Points, in no order, along strands that fork and pass close to each other.
In the rows, zero is written as 128.
Points whose rows are less than 111 apart are linked; no others are. Some points are linked to none.
Dure: [167 165  87 131  77 174  63  79 102 154 150 110  98 118 170 124 147 125
  89 101  90]
Ver: [117 116 115 173 151 105 164 130 133  99  78 141 144 159 103 153 155 127
 128 119 122]
nuze: [123 120 111  84 130 139 116 133 142 105 178 130 156  89 159  95 146  98
 152 166 116]
siru: [ 92 177 141 121 141 180 158  56 111 116 148 181 141 113 134 157 143  84
 122 137  92]
vofo: [ 84  59 110  96 191 127 136 141 114 144 135 101 122  95 137 128 125 120
 109 158 138]
Sek: [113 152 131 106 129 183 122  70 105 128 171 178 156  99 167 140 157  85
 126 167  91]
vazud: [154 197 115 159  90 138 130  95  96 122 127 143 137 141 160 122 151 109
 111 131  89]
zel: [163 136 113 124  95 153  76  74 112 172 149 160  77 126 121 157 150 189
  94 155 162]
Vuzi: [ 96 150 208  75 157 116 156 167 143 165  97 150 128 108  86 101 104 135
 123 145 127]
rase: [158 143 130  98 120 142 151  63 110 119 164 200 172  89 160 149 176 123
 115 205  99]
kovet: [ 86  86 120 147 153  98 156 160 126 118 100 119 128 147  96 138 107 133
 130 133 149]
namil: [185 166 123 123 191 127 136 185  92 113 143 114 104 111 188  98  84 108
 127 150 120]
vizi: [129 158 108  99  63 121 131 111 141 134 160 128 111 135  63 127 120 188
 144 140 162]
keruk: [127 105 183 154 154  95 138 126 122 139  93 192 113 160  98 165 132 157
 106 147 190]
Kimor: [145 168 131  58 163 105 151 157  88 138 171 128 114 114 113  67  86 124
 133 166 154]
von: [ 86 116 136  94 102 107 110 139 151 126 170 113 149 152  80  87 103 115
 179  99 187]
Zin: [152 150 175 139 136  95 167 120 129 120  88 205 168 137 129 139 170 126
 126 160 106]
nin: [ 94 172  72 130 113 104 161 111  94  90 139 114 139 164  80  85 142  95
 144 117 133]
tiz: [114 143 121  81  96 114 119 119 146 138 168 132 148 137  70  97 133 149
 171 126 170]
zana: [116 141 143  85 187 171 159  92 144 119 152 136 151  83 124 150 149 109
 183 113 120]
zusi: [ 79  71 119 122 190 144 114 119 111 157 118 108 110 117 144 129 136 106
  69 135 119]
Mit: [130 156 123  91 155 171 180 102 156 117 156 112 136  77 115 172 130 146
 178 111 111]
dafim: [138 108 104  97 168 124 133 131 124 146 104  81 154 109 122 113 155 141
 162 101 122]
bine: [ 88  86  64 146 115 122 104  88 120 102 140 118 145 153 123 114 179  85
 115 115 125]
zukas: [160 182 139  88 171 146 136 160  90 128 167 130  92  98 159  95  73 122
 121 169 132]
kenet: [ 88  99 152 146 142 137  85 124 105 125 181 134 126 132 189 110 121  51
 107 131 157]
Zaran: [ 87 109 175 111  99 123  92 150 151 142 154  98 128 147 129  83  93  83
 142  83 162]
Garu: [122 124  99 152 147 192 112 120 143 133 102  99  96 100 154 176 126 134
  83 100  44]
muz: [164 143 170 154 156 105 153  97 105 121 108 220 128 151 120 155 140 143
 112 160 155]
nen: [ 97 133 122 134  34 118 128 146 171 114 114 138 117 136  75 117 120 137
 111 145  93]
Vilet: [121 113  98 102 129 140 109 119 118 114 180 156 109 107 149 115 134 114
  99 199 134]
vuvid: [149  68 137 186 139 131  96 162 156 124  85 110 117 138 167 166 112 143
 108 115 120]
bive: [121  95 176 115 165 112 142 134 139 170  78 157 122 129  94 160 133 176
 116 139 153]
tef: [ 99 136 159  52 150 102 146 177 124 164 140 121 118 111  84  81  76 152
 125 162 154]
Tuva: [ 84 125  68 133  96 107 128 133 104 112 135  85 116 175  72  82 114 112
 130 113 151]
zulob: [200 140 125 172 124 109 146 118 148 111  86 149 155 135 145 169 182 172
 144 118 104]
rono: [154 161  70 112  89 159  76  65  87 168 166 111  78 120 133 128 148 164
  84 126 137]
Bovug: [100 194 113 126 106 164 189  69 134  86 174 155 147 109 125 162 137  92
 153 129 100]
Tukuv: [121 140 146  97  58 135 145 126 210 122 114 117 168 101  88 144 148 162
 177 104  80]
Befo: [110 134 146 139 100 145 134  97 174 101 116 156 175 122 127 150 173  98
 169 101  91]
vam: [171 218 109 143  65 160 114  66  89 150 141 121 142 132 174 127 151 116
 118 105  86]
nele: [146 119  95 154 129 179 114 150 162 113 112  84 100  95 165 166 105 134
 125 103  58]
mim: [ 92 124 148 126 120 127  95 140 113 124 169 117 121 144 151  82 100  65
 129 112 160]
luven: [139 118 122 147 173 134  92 126  78 132 145 137 126 128 205 109 138  74
  81 152 123]
zudev: [171 143 114 131  78 117 145 119 149 104 167 175 113 107 133 165 137 183
 114 203 131]
nomib: [136 147 171 129  90 162  95 153 162 160 109 126  81 125 103 151  73 177
 136 104 135]
Kat: [141 164 133 129 171 123 209 146 123 123  81 111 123 110  96 161 113 166
 138 125  91]
Zed: [111 120 127 141 154 106 141 175 128 104 108 102 149 128 158  92 133  75
 121 131  98]
Kenut: [ 76  97 168 142 136  81 156 196 135 138  97  97 142 159  87 122  60 147
 145 107 169]
zak: [152 150 109 162 115 124  98 120 105  99 144 103 159 167 169  82 139  72
 173  74 145]
sozo: [178 151 137 149  84 151  73 127 144 141 135 129  97 150 129 145 101 170
 157  86 166]
pepa: [114 105  90 132 163 173 113 121 123 102 186 142  95 105 155 148 117 109
 115 164 134]
muzi: [108  98 112 161  85 107 120 163 164  79 132  97 145 163 122 102 106  81
 157  97 131]
Tivi: [104 123 211  84 144 114 125 141 148 195  78 145 127 121  87 125 132 158
 120 124 147]
virik: [128 139 115 109  89 162 155 119 194 116 140  90 133  83 107 182 124 172
 175  96  91]
sefur: [116  82 202 119 120  94  92 125 150 154 146 146 170 140 150 111 158 111
 144 113 180]
gomur: [135  97  60 125 132  93 136 162  86 137 104  89 105 135 114 104 112 172
  97 168 131]
Las: [156 174 113 126  68 113 152  93 141 130 150 147 112 130  87 166 142 192
 124 152 147]
kopid: [137 170 140 136 108 117 131 106 106 136 103 168 141 137 134 112 167 120
  95 152 100]
bolo: [ 93 132 114 164  67 130 129 165 144 111  94 124  84 151  94 126  88 126
  87 133  84]
Zaz: [127 167 160 120  76 127 156 103 177 134  89 153 164 115 101 146 178 152
 145 119  80]
tez: [185 107 141 175 134 125 103 156 160 120  92 141 135 129 168 165 141 161
 140 120 123]
deko: [136 147 147 129 121 153  89  82  97 170 138 184  69 140 109 151 125 165
  75 160 174]
Pudu: [132 100 189 107 187 107 119 124 123 148 143 154 163 121 164 124 151 102
 146 123 174]
Nipav: [170 150 141 105 225 125 180 110  78 123 110 146 146 108 144 118 139  98
 129 121 113]
zalo: [138 119 142 110 217  84 185 136  80 123 101 146 150 125 138 101 145  75
 114 130 118]
duna: [128 139 108 164 150 152 129 130 128  98 140 112 116 142 130 148 113 113
 165  88 142]
foz: [164 125 112 154 178 140 106 168  96 121 133 119  99 119 198 116 108 105
  86 154 118]
Riro: [103  51  92 134 165 114 120 115 112 154  97  70 150 136 131 130 159 136
 136  89 142]
Digo: [ 91 179  92 138 116 125 186  93 113  81 145 135 137 141  91 122 147  86
 139 132 104]
peka: [138 127 145 153 120  88  93 152 105 109 173 106 150 174 170  68 103  69
 151 100 188]
biman: [161 166 142 119 211 130 210 105  87 125  82 138 113 113  97 152 114 138
 109 117  97]
vuze: [130 109 142 113  95 162  60  89 140 148 139 120 149 129 174 105 160  81
 152  80 125]
fevev: [130 135  92 142 169 164 141 127 125  94 162 127  92 117 135 164 102 130
 140 130 135]
fato: [ 93  75 115 142 147 113 130 181 141  93 138  68 142 127 153 108 100  75
 141 114 124]
buf: [164 122 138  98 138 103 109 154 134 157 107 104 154 118 135  95 155 147
 151 112 129]
lizaf: [ 85  81 125 141  59 105 118 138 176 103 107 125 150 155  90 113 143 106
 140 115 122]
rof: [141 153  96 148 161 141 121 103 103 106 142 103 141 151 142 115 145  94
 172  69 147]
dila: [150 121 145 135  69  84 108 181 154 144  92 104 136 160 104  91  98 165
 133 117 138]
vude: [ 95  82 107 152 156 174  96 124 123 144 100 104  90 124 141 153 121 114
  71 106  92]
bubim: [165 136 111 145 112 150 129 172 157 126  76  71 124 105 147 136 110 153
 135 108  56]
gariz: [165 151 133 104  91 126 176  90 148 101 177 199 142  84 142 176 146 162
 112 218 119]
lozet: [ 95  77 186 146 119  65 105 136 121 134 170 139 144 166 140 104 139 103
 114 129 204]
kide: [106 106 157 143  85  83 123 187 156 137 105  96 142 179  84 101  65 148
 152  93 171]
fas: [134 166 137 136 130 153 122 114  95 149 130 161  48 135 107 152  90 171
  62 167 141]
dap: [149 115 150 108 118  87 117 195 149 145 104 107 150 124 131  90 109 152
 135 139 128]
guv: [159  81 112 190 133 131  86 142 115 143 100 105  92 162 135 169 100 175
 120  98 170]
lem: [126 115  47 138  93  99 126 158  97 111 125  80 108 154  96  94 109 154
 115 145 136]
kam: [167 105 103 160 115 140  80 107 119 148 127 110  95 165 112 158 116 190
 156  84 195]
kupof: [111 113 127 169 145 147 130  93 153 109  98 154 149 139 130 171 176 110
 132  97  97]
vona: [106  56  72 131 134 122  94  90 123 142 119  96 147 137 127 122 184 116
 119 101 136]
Tolam: [103 117 145 121 177  79 152 158  86 132 115 119 139 137 136  78 141  72
  90 146 123]
letak: [105  68  95 151 145  92 144 159 105 132 105 126 106 145 114 141 106 163
  97 170 162]
Ziso: [181 172 189 132  60 149 113 111 170 147 136 194 145  99 157 175 143 176
 145 154 118]
keleb: [117 132 160 150  61 155  85 164 152 141  98 118  67 141 120 119  70 127
  95 102 102]
dobo: [129 126 179  60 198 139 150 113 139 147 143 155 165  86 142 119 146 111
 171 131 142]
Posig: [100  76  92  79 151 135 134 149 149 114 171  96 144  86 127 116 122 121
 160 152 134]
bure: [149 168 110 140 119 129 187 153 143 124  76  78 128 106 111 158 122 177
 128 122  61]

Follow the links from the first point to the second, and from the first to the third. Name the last point that the two ways share.
Las / duna / kopid -> mim
Zin / zudev / pepa -> mim
dobo / siru / dila -> kovet
Mit / lem / buf -> kovet

Name the points in between on the shortest way along the links from the first point to the second, in order.
bolo / Tolam -> nen lizaf muzi fato Zed
pepa / Kimor -> fevev duna rof zak peka mim kenet luven foz namil zukas
Mit / Sek -> virik Tukuv Zaz Befo kupof Ver kovet letak gomur lem Tuva nin Digo Bovug siru
kide / vona -> dila dap buf dafim Riro
Dure / kenet -> vam vazud kopid Zin muz keruk bive Tivi Vuzi tef Kimor zukas namil foz luven
